Points, in no order, along strands that fork and pass close to each other.
Points whose rows are less than 79.3 apart are linked; no others are. Some points are linked to none.
gipit: [-23,-25,-36,-33,-19,21,32,6,7,46,-4,6,11,-36,21,-40,-22,15,-29,-29]
gofen: [21,45,22,39,-3,1,-28,-10,1,13,20,14,-66,-6,-9,25,-42,10,21,32]
suvad: [-54,-22,-38,-35,13,-8,21,-2,20,-14,17,22,3,-50,45,22,21,-16,-18,-33]
zuvim: [-16,-27,-41,17,-9,9,-1,-4,-15,-31,-10,3,-3,-62,10,-22,-12,-12,-15,-18]
mef: [60,-32,-5,41,-30,17,-20,-3,-53,-30,-11,-24,27,12,-13,-41,-12,8,26,47]
zav: [13,5,7,2,-15,42,39,27,24,44,17,-12,2,-25,6,-13,-33,20,17,15]
muf: [2,20,58,26,12,32,0,0,6,10,26,-26,-15,7,23,9,49,20,8,33]
Zuru: [-37,-6,-33,20,1,-7,-12,-25,-3,-30,-2,8,-36,-64,17,-3,12,-24,-22,-31]
Rab: [-11,47,0,-10,29,-16,-8,30,23,19,-8,35,-25,25,15,26,-8,26,-25,21]
gup: [-52,-25,-17,-50,-18,14,28,-7,21,9,15,24,11,-29,21,20,11,-9,-1,-36]
fir: [0,36,12,6,-8,16,20,25,33,44,10,1,0,1,9,5,3,30,-3,9]
Sog: [-32,-14,-3,-26,30,-7,17,-3,2,-27,16,-7,30,-5,42,7,74,-8,-3,-19]
gos: [18,-38,-32,-22,1,12,36,39,13,5,-9,-19,59,-6,-3,-27,-17,7,-20,-11]
nemap: [35,13,13,45,-20,-6,-19,-8,3,-19,10,-4,-4,3,-41,25,-23,-6,26,11]
funa: [-9,4,-25,23,-9,-33,-37,-39,-18,-13,-3,42,-68,-23,-32,5,-48,-15,5,-14]
pemil: [12,-6,-19,1,-14,16,1,14,-15,8,-25,14,6,-5,-17,-32,-50,16,-3,10]
lifo: [4,1,34,-8,42,-27,-19,-8,9,-29,10,-23,0,30,-13,36,25,-25,2,-5]
musog: [-26,19,-28,-5,-4,-41,4,-17,20,-14,-14,-3,21,9,5,17,72,-35,1,-54]
sapav: [-15,48,25,-19,47,-11,1,15,32,24,23,24,-42,11,18,45,-7,16,-5,23]
mume: [-27,-13,-26,-5,-32,7,14,-19,-21,27,-25,-13,16,-25,18,-61,27,1,-34,-41]
nul: [-35,-16,-33,-39,40,-24,22,10,16,-33,28,7,24,-25,53,30,52,-22,-4,-32]
sizem: [22,18,-13,-24,15,1,25,61,34,32,-14,12,36,38,-1,-2,-18,29,-11,18]
lofo: [-17,-27,-37,-10,-52,7,23,-16,-5,40,-22,4,12,-22,-17,-50,-14,0,-19,-48]
mazu: [27,13,27,28,7,-19,-29,-5,2,-28,0,-15,-5,28,-29,32,6,-13,5,7]
koza: [26,7,30,19,0,21,-29,-24,-43,-22,2,2,-26,9,-10,-9,-20,4,36,44]
luzoz: [-3,-29,14,-32,50,25,31,41,15,-7,14,-2,43,20,31,-8,39,23,3,28]
dobef: [5,1,33,38,-3,28,18,10,17,5,31,-38,17,-16,17,6,54,18,6,15]
mul: [-10,-21,5,4,-10,-19,-6,-45,12,-10,35,9,-42,-34,-39,36,-51,-36,37,-35]
vofum: [14,25,41,11,9,9,-44,-22,-35,-12,-18,9,-43,37,-2,2,-8,6,4,37]
povir: [35,10,-22,58,-57,-1,-26,-16,-23,1,1,1,-7,-17,-24,-22,-27,11,18,14]
Sev: [-22,3,-1,-7,46,-72,-24,-19,30,-5,27,-23,-38,-13,5,48,-2,-46,-10,-44]
Niru: [12,-20,35,22,41,-17,-28,-18,-6,-50,28,-47,-15,-7,1,25,28,-36,7,-3]
Gono: [-54,-7,-11,-50,-25,-11,28,-18,40,25,28,36,1,-9,13,47,23,-17,12,-52]
gesa: [1,35,-11,-14,20,-16,0,43,19,20,-12,20,15,37,19,5,17,33,-27,12]
vof: [-24,-29,-24,-15,5,15,7,-2,-32,-7,-26,-18,24,-28,40,-58,37,6,-39,-13]
Vidi: [2,21,17,-10,-6,-20,-5,11,-3,0,-35,-3,37,73,-20,2,46,7,-7,1]
vuko: [14,-19,-22,-12,-14,0,24,18,-4,20,-19,-27,55,14,-3,-46,16,6,-28,-16]
lelez: [27,-32,14,-15,25,15,-2,10,-21,-46,-14,6,24,26,-41,10,-40,-12,31,28]
gop: [-30,-22,-20,-30,28,4,13,10,-18,-20,-12,-7,36,-10,50,-35,63,5,-27,-11]
gegom: [-20,-15,-24,4,-12,-15,-20,-36,-21,-28,-19,33,-32,-20,-32,-6,-28,-21,5,-25]
vumef: [29,-7,-13,32,4,-11,-38,26,-16,-42,-38,-11,6,32,23,-10,29,4,-44,23]
ket: [-3,22,65,-1,12,44,2,-12,-15,12,7,-8,-29,14,9,-1,12,13,28,38]
lume: [-17,13,-33,-1,-23,-30,18,7,30,1,-11,2,35,3,-9,11,40,-13,-6,-44]
bunot: [-31,26,23,-38,32,19,25,16,34,27,30,25,-26,-7,31,38,-5,15,9,17]
Delet: [11,-15,11,-19,19,-5,-6,-12,-7,-31,-1,15,-2,12,-49,29,-53,-23,30,4]
manup: [-14,-23,4,-30,1,-2,7,-18,18,-12,15,24,-17,-11,-38,47,-59,-29,27,-18]
bibop: [-3,-4,-1,0,-43,1,15,-14,-27,33,-38,-21,38,29,-20,-47,23,2,-14,-18]
Nudam: [18,14,-12,0,-23,20,-6,-1,-23,24,-22,34,-26,6,-22,-35,-70,16,28,27]
ratu: [-8,-16,27,2,-5,12,-3,-35,-26,-28,2,-10,4,-6,-25,5,3,-20,27,-3]
nuli: [30,18,-3,16,18,23,12,49,20,10,4,12,-17,-12,1,7,-56,19,8,48]
lok: [-11,-35,-30,18,-20,8,6,-18,-22,-43,-20,-19,25,-42,-6,-25,19,-35,2,-27]
kop: [34,28,3,33,-3,17,-9,19,3,6,11,15,-32,-11,-11,8,-60,15,29,46]
bimit: [-1,-7,-15,8,-29,-5,30,13,18,13,-3,-29,58,-1,-1,-13,44,0,-7,-28]
nodi: [11,-9,31,32,1,33,22,7,21,-12,42,-32,12,-35,-1,24,19,1,24,12]
gima: [6,-10,1,24,-5,0,14,6,23,-29,19,-22,20,-28,-16,29,14,-16,11,-13]
Vigod: [-32,9,4,-41,66,-71,-17,-9,27,5,27,1,-28,11,17,53,-4,-26,-14,-31]
pimo: [-36,3,2,-48,39,-39,-6,-14,22,4,12,30,-37,9,-12,47,-32,-23,-8,-26]
Lote: [14,6,30,2,5,5,12,23,6,3,-12,-16,40,54,-12,0,39,16,3,22]
zilu: [-43,6,-38,-4,5,-30,5,-15,26,-11,5,19,-19,-37,16,21,28,-22,-19,-47]
Giko: [-7,4,17,26,26,-61,-41,-35,16,-2,35,-35,-58,-21,-10,37,-24,-43,6,-37]
Vuv: [0,15,13,11,-15,-19,-19,-3,-19,-12,-42,-14,24,51,0,-13,66,-4,-24,0]
fumu: [5,3,8,36,3,-28,-24,-36,9,-12,39,-7,-49,-40,-24,38,-34,-27,18,-19]
vez: [15,26,38,15,-22,8,-36,-16,-37,0,-41,3,-19,58,-6,-12,10,16,-6,32]
Vob: [12,22,5,24,9,-26,-50,-37,-22,-2,14,26,-79,-8,-17,16,-55,-6,16,19]
fafi: [-29,16,7,-31,-3,19,25,9,30,31,11,25,-7,-5,4,17,-15,14,7,-4]
ditet: [33,12,1,12,-14,20,-28,-11,-48,-5,-13,22,-25,11,-12,-33,-50,16,37,52]
mozo: [59,-10,-15,18,-22,19,-31,-2,-59,-17,-9,2,2,10,-3,-51,-46,20,33,66]
Voza: [-3,-7,5,17,-20,-11,-23,-47,-30,-28,-11,5,-18,-4,-35,0,-9,-29,22,-20]
gom: [-22,-16,-23,-42,2,26,39,14,8,50,16,-6,20,-34,53,-37,6,25,-31,-16]
rire: [29,9,-20,46,-22,-4,-39,21,-18,-9,-32,-12,-11,8,34,-27,7,21,-54,21]
voto: [10,-36,24,-13,30,11,28,32,12,-17,6,-18,64,45,3,-9,60,9,9,24]
rumo: [25,-35,9,-5,42,-4,-19,15,-20,-66,-21,-4,19,27,-26,9,-11,-18,3,24]
fil: [-23,41,57,-7,-5,16,9,-24,10,34,12,1,-23,19,-6,21,24,9,20,5]
Duger: [16,16,-19,-9,25,7,16,61,24,18,-15,20,4,7,7,-1,-44,26,-20,34]
Mosu: [15,-22,19,38,4,-1,-2,-19,1,-50,25,-45,9,-28,-15,28,27,-36,25,-10]
lagu: [-18,18,13,-3,3,2,-12,-11,-10,-6,-17,9,-8,7,1,1,18,5,-15,-3]
dobuv: [62,-7,-8,-16,11,-3,14,25,-10,60,-9,-35,35,49,21,-65,20,23,-63,7]
sis: [-15,-24,5,-72,35,29,47,40,9,24,13,11,46,24,47,-11,22,28,9,14]
rik: [26,26,-19,67,-57,-7,-44,-14,-20,2,-14,5,-34,-8,2,-15,-12,15,-12,11]
gitez: [29,32,-10,52,-37,6,-28,15,-5,24,-17,-2,-27,1,17,-21,-16,30,-30,21]
ripo: [-53,-10,6,-66,7,-18,10,-26,30,19,24,37,-28,6,-1,51,-8,-21,6,-40]
Tosud: [36,-37,-41,0,-22,14,31,28,7,18,-5,-19,47,-25,-20,-37,-50,4,-14,-14]
kelo: [31,8,2,52,-62,-1,-11,-36,-21,-3,11,-5,7,-7,-50,-3,-18,-3,52,7]
fudub: [-35,32,22,-7,-19,-6,4,-23,9,26,-4,9,-1,17,-4,8,44,7,-2,-24]
vamon: [-28,-18,-8,-58,10,33,46,27,18,33,25,9,27,-15,52,-3,10,23,-1,1]
Difas: [9,8,15,12,-33,5,-11,-10,-37,16,-45,-15,17,41,-9,-39,25,10,-17,8]
zep: [-11,13,-11,-11,4,1,-18,8,-19,-1,-39,26,-9,16,-3,-20,-13,16,-26,8]
ravit: [42,-26,-16,-2,-13,41,41,35,15,29,15,-23,29,-27,-6,-29,-57,11,15,15]

A fork is a point with three links, a tip a point with one. Leave the first point through the second and follow the links. Name the first fork or tip that comes.
lelez; Delet | suvad
lofo; gipit | Difas
Voza; gegom | vuko
gos; Tosud | ratu
gima; nodi | ditet
Gono; ripo | rumo
dobef; nodi | vumef

A fork is a point with three links. Follow the links from the first point to the second and name the forks in between, in order.
bunot; musog | vuko
mume; bimit | Difas, vuko
zep; bimit | ditet, Difas, vuko
Sev; Vuv | suvad

Follow the links from the first point to the second, and from the first to the third. Name the last point that the two ways share.
Duger; mef; voto | Difas
sizem; Vidi; Nudam | Difas
mul; lok; vamon | suvad
Zuru; mul; voto | suvad
musog; dobef; Voza | vuko
Nudam; musog; zav | vuko
muf; bimit; mef | ditet

Name the points in between on the shortest way along the links from the first point to the second, in order.
vez; ket | vofum, koza, ditet, Nudam, pemil, zep, lagu, fudub, fil
ravit; kop | zav, fir, fafi, bunot, sapav, Rab, gesa, sizem, Duger, nuli
povir; fil | kelo, nemap, mazu, lifo, Niru, Mosu, gima, nodi, dobef, muf, ket
Vidi; gup | Lote, voto, luzoz, sis, vamon, gom, gipit, lofo, mume, vof, gop, Sog, nul, suvad
